Each row is a point on a landscape with many valleys, with its height.
From any point a ball rolls to the lowest of the 2 points nearest to it. It stops when none of these is lower. Distance is the straight distance between rows; heights are no part of it.
K488: [138 119 131  97 181 126 137 107 144  95 125  88 151 161 106 163 118 127
 162 159 114 167]  (h 55.4)
K893: [151 100 150 106 136 154 101 117 109 122 158 116  98 119 133 173 130 125
 161 134 144 117]  (h 68.3)
K962: [102 146 133 117 109  78 135 134 110 115 113 140 134 167 115  86 104 153
 125 171 110 165]  (h 43.4)
K681: [ 94 187 170  54 100 111 141 128  83 125 170 161  96 132 145 104  80 119
  66 147  98  99]  (h 59.3)
K559: [167 142 118 136  85 142 135 124 134 125 114 130 116 135 121  94 153 171
 162 129 125 210]  (h 34.2)
K494: [186  97 149 148 107  85 103 133 156 142 143 133 123  74 122 156 127 163
 149 123 158 174]  (h 54.7)
K921: [ 90 133 168 149 149 124 142 160 121 133 136 133 147  91 106 169 130 102
 133  68 163  82]  (h 77.7)
K678: [136 115 106 117 179 152 126 100 133 115 140  71 119 133 110 119 131  99
 153 107 147 103]  (h 41.0)
K326: [183 105  77 116 152  93 166 119 152 139 103 131 148 161  85 100 153 108
 133 162 139 148]  (h 89.0)
K720: [156 158 108  84 139  99 143  90 113 127 167 100 130 158 161 152 148  97
 125 133 100  86]  (h 71.8)
K149: [ 99 194 140 155  80  67 157 141 115 141 116 140 129 154 105  84 106 150
 131 149 139 172]  (h 48.4)
K780: [115 143 139 160 155 196 141 142 111 145 119 108 170 101 152 195 156  84
 127  76 130  77]  (h 84.9)
K286: [ 67 146 125  79 110 129  92 109 118 109 169 107  71 137 152 105  72 145
  84 137  78  54]  (h 58.9)
K36: [103  84 130 132 145 111  96 117 135 123 133 109  93 131  95  99 113 127
 134 125 162 111]  (h 64.5)
K308: [119 112 150 128 132 158 110 132  95 127 135 145 170 143 169 199 128 120
 119 156 120  92]  (h 45.1)
K378: [108 140 129 188  67 112 123 143 122 166  96 179 156 132 168 113 143 146
 118 108 129 138]  (h 39.0)
K79: [139 160  88 185  95 145 116 126 149 162 125 121 148 110 188 124 167 132
 128 100 106  98]  (h 38.9)
K166: [ 75 139 105 198 116 173 112 113 155 116  95  96 162 109 168 116 120 179
  85 165  48 153]  (h 39.7)
K88: [179  70 115 115 150 128 135 153 115 120 119 147 104 150  97 122 142 102
 155 141 158 152]  (h 60.3)
K590: [ 80  92 130 170 139 220  79 124 115 116  92 137 127 115 124 117 136 130
 152  77 163 104]  (h 82.3)
K769: [135 160 120 139 165 160 162 152 134 142 148 119 147 119 126 181 167  71
 147  58 151  93]  (h 85.7)
K694: [176 123 148  65 126  88 146 136  88 135 158 175  80 100 109 131 137 114
  88 146 171  96]  (h 69.2)
K433: [117 181 161 144 115 100 119 120 152 130 147 100 129 114 136 149 108 143
 141 115 128 139]  (h 49.6)
K327: [ 94 147 129 100 137 125 150  96 102 116 127 131 134 192 118 106 141 107
 140 128 135 102]  (h 39.4)
K575: [ 85 157 121 143 107 158 143  91 125 121 115 107 162 146 161 111 135 151
 106 170  67 118]  (h 22.3)
K878: [154 140 165  95 122 113 187 172  81 113 120 193 127 160  97 154 141 137
 125 188 180 176]  (h 63.9)
K918: [ 58 129 158 160 114 184  73 131  81 117 109 117 118 122 150 133 103 121
 149  74 163  90]  (h 80.7)
K754: [120 137 103 127 136 169 150  92 116 113 119 123 140 155 140  98 144 127
 132 139 104 118]  (h 31.9)
K519: [126 143  69 128 152 145 150  91 140 111 123  85 126 162 112  56 169 111
 153 110 116 127]  (h 39.8)
K842: [147  82  94 138 156 144 133 119 161 124  93 122 184 145 135 149 133 109
 128 164 112 136]  (h 59.2)
K210: [124 145 131  50 132 159 131 101 119 112 184 144  96 129 141 124 103  92
  57 144  74  37]  (h 67.5)
K855: [158 132  86 129 170 103 188 132 141 126 111 116 146 192  79 133 150  79
 157 133 161 160]  (h 88.1)
K464: [ 88 144 164  78 140 164 133 117  70 123 145 188 108 132 114 118 139 131
 100  92 141  65]  (h 50.8)
K460: [175 123 136 128  74 126 122 126  96 146 119 170 111 131 148  89 146 179
 137 163 123 173]  (h 39.9)
K703: [142 168 110 163 134 124 145 120 171 135 115 104 182 107 174 145 152 126
 118 105 101 118]  (h 42.9)
K61: [166 143  79 147 121 111 119 109 154 142 157  84 101  87 144  84 162 136
 129 120  92 107]  (h 78.4)
K232: [126 177 142 172 103 127 106 120 152 131 119  75 171  79 165 168 111 141
 136  97 114 126]  (h 46.5)
K352: [ 69 155 159 123  97 151 121 105 101 121 126 155  99 120 125  75 120 136
  95 100 108  92]  (h 44.4)
K546: [145 116  76 133 157 130 146 118 164 110  98 100 110 126  72  61 141 150
 147 150 113 184]  (h 49.8)
K701: [111 136 129 140 186 161 130 119 149 118 130  70 129 153  92 161 112 106
 188  78 160 126]  (h 36.2)
K612: [119  72 114 114 178 137 124 143 150 108 108 122 158 171 105 174 119 101
 172 151 134 148]  (h 57.3)
K211: [ 84  96 121 152 143 107 125 154 144 145 115 128 137 172 106 137  98 122
 166 107 159 136]  (h 60.1)
K304: [118 159 142 124 139 105 195 120 140 103 115 125 159 137  88 111 131 111
 110 131 125 153]  (h 55.7)
K171: [ 89 156 171 154 129 166 105 146 110 137 129 137 113 110 112 153 115 116
 163  46 165 108]  (h 79.1)
K426: [163 169 111  79 123  83 146 111  93 129 169 113  85 141 133 101 147 110
 139 137 132  96]  (h 73.6)
K393: [105 117 162 130 187 124 173 129 132 107 125 139 153 107  54 147 120 101
 119 111 149 125]  (h 74.7)
K551: [112 147 157  70 156  85 160 165  67 124 169 170  74 146  74 157 123 129
 127 130 181 114]  (h 67.1)
K549: [ 74 129 158  93 104 137 116 139 132 124 146 164 113  94 134 122  84  94
  56 124 111  53]  (h 60.7)
K621: [ 79 137 143  99 100 131 101 121 129 126 173 132  98 135 136 131  53 111
  39 149  67  39]  (h 62.4)
K282: [109  83 124 175 114 141  80 168 161 132  60 123 170 144 164 156 104 165
 162 144  96 197]  (h 35.1)
K222: [165  65  94 148 151 102 134 155 159 142 100 128 176 158 123 152 157  86
 138 142 163 139]  (h 61.1)
K333: [ 72 125 180 152 170 131 135 157 129 112 119 134 182 121  81 180 106 103
 110 104 148 108]  (h 76.3)
K873: [155 144 158 120 118  90 105 109 143 124 146 103 109  75 113 134 110 168
 125 143 136 165]  (h 52.5)
K130: [113 154 133 175  93 105 148 118 164 140 103 133 167  64 139  80 131 163
  73 127 101 139]  (h 24.9)
K22: [121 156 112 169  78 108 133 120 136 157 117 136 137  96 163  80 160 161
 116 115 110 128]  (h 33.2)
K207: [168 122 124 149 121 191 114  98 153 110 110 111 117 102 132 103 148 171
 184 133 125 208]  (h 28.3)
K798: [149 171 111 122 165 123 189 127 127 145 157 117 103 127  90 143 154  81
 152  63 173 107]  (h 86.6)
K871: [154  69  79 157 130 145 121 142 176 138  63 148 177 135 118  90 141 136
 148 139  95 210]  (h 43.0)
K756: [128 105 142 133 124 170 100  91 147 107 121 112 127  91 114  99 127 181
 143 161 107 185]  (h 34.5)
K265: [103  80 153 115 180 164 132 111 109 110 145 154 127  91  75 153 119 116
 121 114 157  89]  (h 72.8)
K773: [165  77 104 153 145  93 110 176 179 146  96 109 109 145  91 137 105 129
 172 115 160 213]  (h 28.9)
K496: [201  97 107 143  97  93 110 143 145 163 139 131  75  91  95 109 146 150
 147 123 175 178]  (h 56.6)
K800: [151 103 158 106 126 116 153 158 110 117 116 164 128 140  86 124 124 130
 143 167 154 177]  (h 62.5)
K841: [154 170  90 146 160 138 199 127 153 148 123 103 122 171  96 134 155  94
 157  87 168 146]  (h 87.4)
K341: [140 106 146 175 109 142  83 121 161 129  87 111 185 109 163 177 118 156
 138 156 120 175]  (h 38.7)
K363: [111 114 112 138 124  55 133 142 158 128 115 106 124 146  96  79 105 162
 115 185 122 184]  (h 38.1)
K696: [102 167 122  33 117 169 130 108  87 119 169 168  83 120 186 112 113 101
  74 121  84  66]  (h 65.0)
K899: [ 87 115 120 179  81 101  93 141 135 147 119 157 140 129 177 121 111 177
  94 144 106 140]  (h 43.3)
K357: [127 193 105  87 111  77 167 114 115 135 175 113  96 123 155  83 145  96
  99 120  88  76]  (h 75.4)
K165: [ 83 156  94 182 127 142 111 120 152 117  99  64 152 142 173 121 118 175
 143 145  83 153]  (h 43.1)
K618: [144 198 127 135 101  85 184 142 125 121 108 112 135 127 113  97 141 136
 124 129 137 170]  (h 52.4)
K705: [ 84 155 154  89  67 164  96 101 104 126 143 165  82  92 150  77  98 134
  63 110  81  67]  (h 50.7)
K213: [118 145 138 165 152 153 111 121 135 131 106  62 154 121 141 175 136 125
 173  94 152 129]  (h 31.5)
K314: [165 139 139  96 113 115 155 131  79 133 140 163  87 139 106 118 142 123
 134 131 185 123]  (h 67.4)
K961: [188 145 105 136 129 173 101  92 131 143 159  89 113 126 193 137 176 118
 143 117 115  88]  (h 49.4)
K215: [157 120 160  95 161  96 176 165  84 133 135 169  93 160  79 157 138 111
 129 147 208 144]  (h 65.5)
K607: [ 85  89 159  90 153 167 133 139  92 120 133 169 162 160 181 233 108 114
  93 142 111  57]  (h 48.2)
K242: [148 116 149 151 116 148 112 131 141 131 118 130 185 115 170 210 129 129
 153 140 142 136]  (h 41.7)
K101: [149  97  62 152 168 131 149 145 177 134  60 111 129 147 106  72 160 138
 175 145  92 220]  (h 46.4)
K997: [ 98 135 115 170 104 131 133 105 156 123 114 130 171 109 141  86 124 163
  68 177  57 127]  (h 32.5)
K482: [ 75 157 158  82 147 145 153 115  91  98 151 158 127 157  96 130 113 116
 117 121 112  98]  (h 45.7)
K866: [132 155 111 124 112  66 126 116 128 149 152 104 102 108 157  86 124 134
 111 133 100  85]  (h 76.9)
K563: [165 105 175 107 121 139 128 105 132  88 129 139 141  97 100 102 115 155
 122 165 116 187]  (h 33.6)
K617: [109 128 155 163 146 224 116 112 105 109 112 115 151 101 137 147 156 107
 144  89 138 109]  (h 83.8)
K644: [133 148 146 107  88 110 151 116 101 140 141 172 118  96 115  83 150 134
  80 149 129 114]  (h 27.1)
K755: [ 93 163 141 130  81 124 141 120  89 143 124 164 122 135 129  57 132 144
 104 132 127 138]  (h 36.3)
K854: [111 124  93 205 129 149  78 148 134 135 100  61 134 109 199 149 118 179
 138 124 105 157]  (h 39.6)
K956: [120  88 123 122 141 127  61 120 101 137 152 138  95 148 138 144 111 133
 140 114 154  87]  (h 66.7)
K765: [149  72 114 163 128 109  91 181 196 146  92 117 151 127 142 148 120 156
 162 120 124 206]  (h 32.0)
K335: [119 130 123 176 114 174  76 121 119 135 104  88 144 133 178 156 136 140
 157 122 125 142]  (h 36.1)
K669: [128 180 160  34 102 145 149 125  87 116 164 177  74  89 136  92 104  87
  51 126  97  84]  (h 62.6)
K466: [189 128 106 141  98 158  89  97 146 147 158  98 128  90 207 145 166 150
 141 126  87 134]  (h 52.3)
K246: [ 89 164 164  55  95 141  97 111 109 115 176 145  65 118 135  89  74 154
  69 141  68  96]  (h 55.5)
K975: [153 126 145 117  88 116 159 125 130 118 125 156 124  90 101  88 132 152
  94 181 123 174]  (h 35.4)
K160: [140  99  88 158 143  93  89 153 152 155 140  98 138 166 154 154 133 123
 165 118 148 130]  (h 57.9)
K801: [ 82  64 138 132 138  90  98 166 128 123 109 144 125 143  79 111  89 127
 138 121 173 128]  (h 62.3)
K500: [154  91 161  80 172 125 151 123  92 121 172 169 111 110  88 158 134 109
 114 129 164  97]  (h 70.9)
K201: [112  99 137 114 126 107 113 150 137 154 142 160 151  98 150 183 114  83
  65 113 133  26]  (h 53.8)
K785: [161 115  87 154 120  94  94 128 163 140 146 100 131 130 169 135 141 155
 156 146 111 138]  (h 56.2)
K411: [122 177 185  70 135  76 179 153  95 116 163 132  84 109  84 159  98 109
 120 100 160 103]  (h 68.8)
K838: [152 101 113 152 135  71 132 157 163 120  86 117 113 141  69  96 115 148
 132 147 158 198]  (h 33.1)
K398: [ 94 110 157  95 131 146 122 145  97 129 158 174 142 117 160 207 109 119
  72 113 122  36]  (h 50.9)
K373: [135  76 125 143 117 131 137 145 157 124  66 144 170 162 139 136 106 142
 150 167  79 206]  (h 38.8)
K340: [174 124 105 122 160 168  93  94 125 123 159  76  96  96 150 129 160  90
 164 102 152  81]  (h 45.6)
K3: [186 104 118 139  91 130  83 125 135 149 142 128 127 121 196 161 146 168
 157 139 122 151]  (h 54.4)
K565: [158  64  63 150 165  95 113 162 153 144 114 108 140 197 126 138 149  89
 178 118 151 141]  (h 59.5)
K658: [135 127 113 121 167 123 126 106 158  89 105  80 126 149  83 104 122 132
 181 138 117 182]  (h 53.1)
K62: [128 104  98 160 131 116 137 152 127 142 101 170 127 186 107 118 140 118
 167 110 168 140]  (h 62.2)
K273: [ 93 119 153 113  94 109 143 153 119 138 139 189 161  95 126 146 107  79
  43 122 118  46]  (h 57.1)
K197: [156 143 153  68 143 134 120  84 119 103 190 101 116 133 151 155 125 126
 146 137 113 117]  (h 70.0)
K147: [216 103 106 129 116  94 145 172 115 152 123 155  75 142  97 119 155 114
 156 137 194 177]  (h 58.4)

Where does a ball stop that starts at each point below?
K785: K213
K878: K130
K866: K211

Call two points neighbours if one is among the 2 nearest of the other. Go from one point of each pair to the other, from neighbour to neighbour, staying as low as possible. Name the highest point that can't be avoided.
K773 / K246: K222
K563 / K211: K62
K644 / K207: K975
K563 / K575: K464
K575 / K213: K678
K575 / K130: K997
K207 / K563: K756
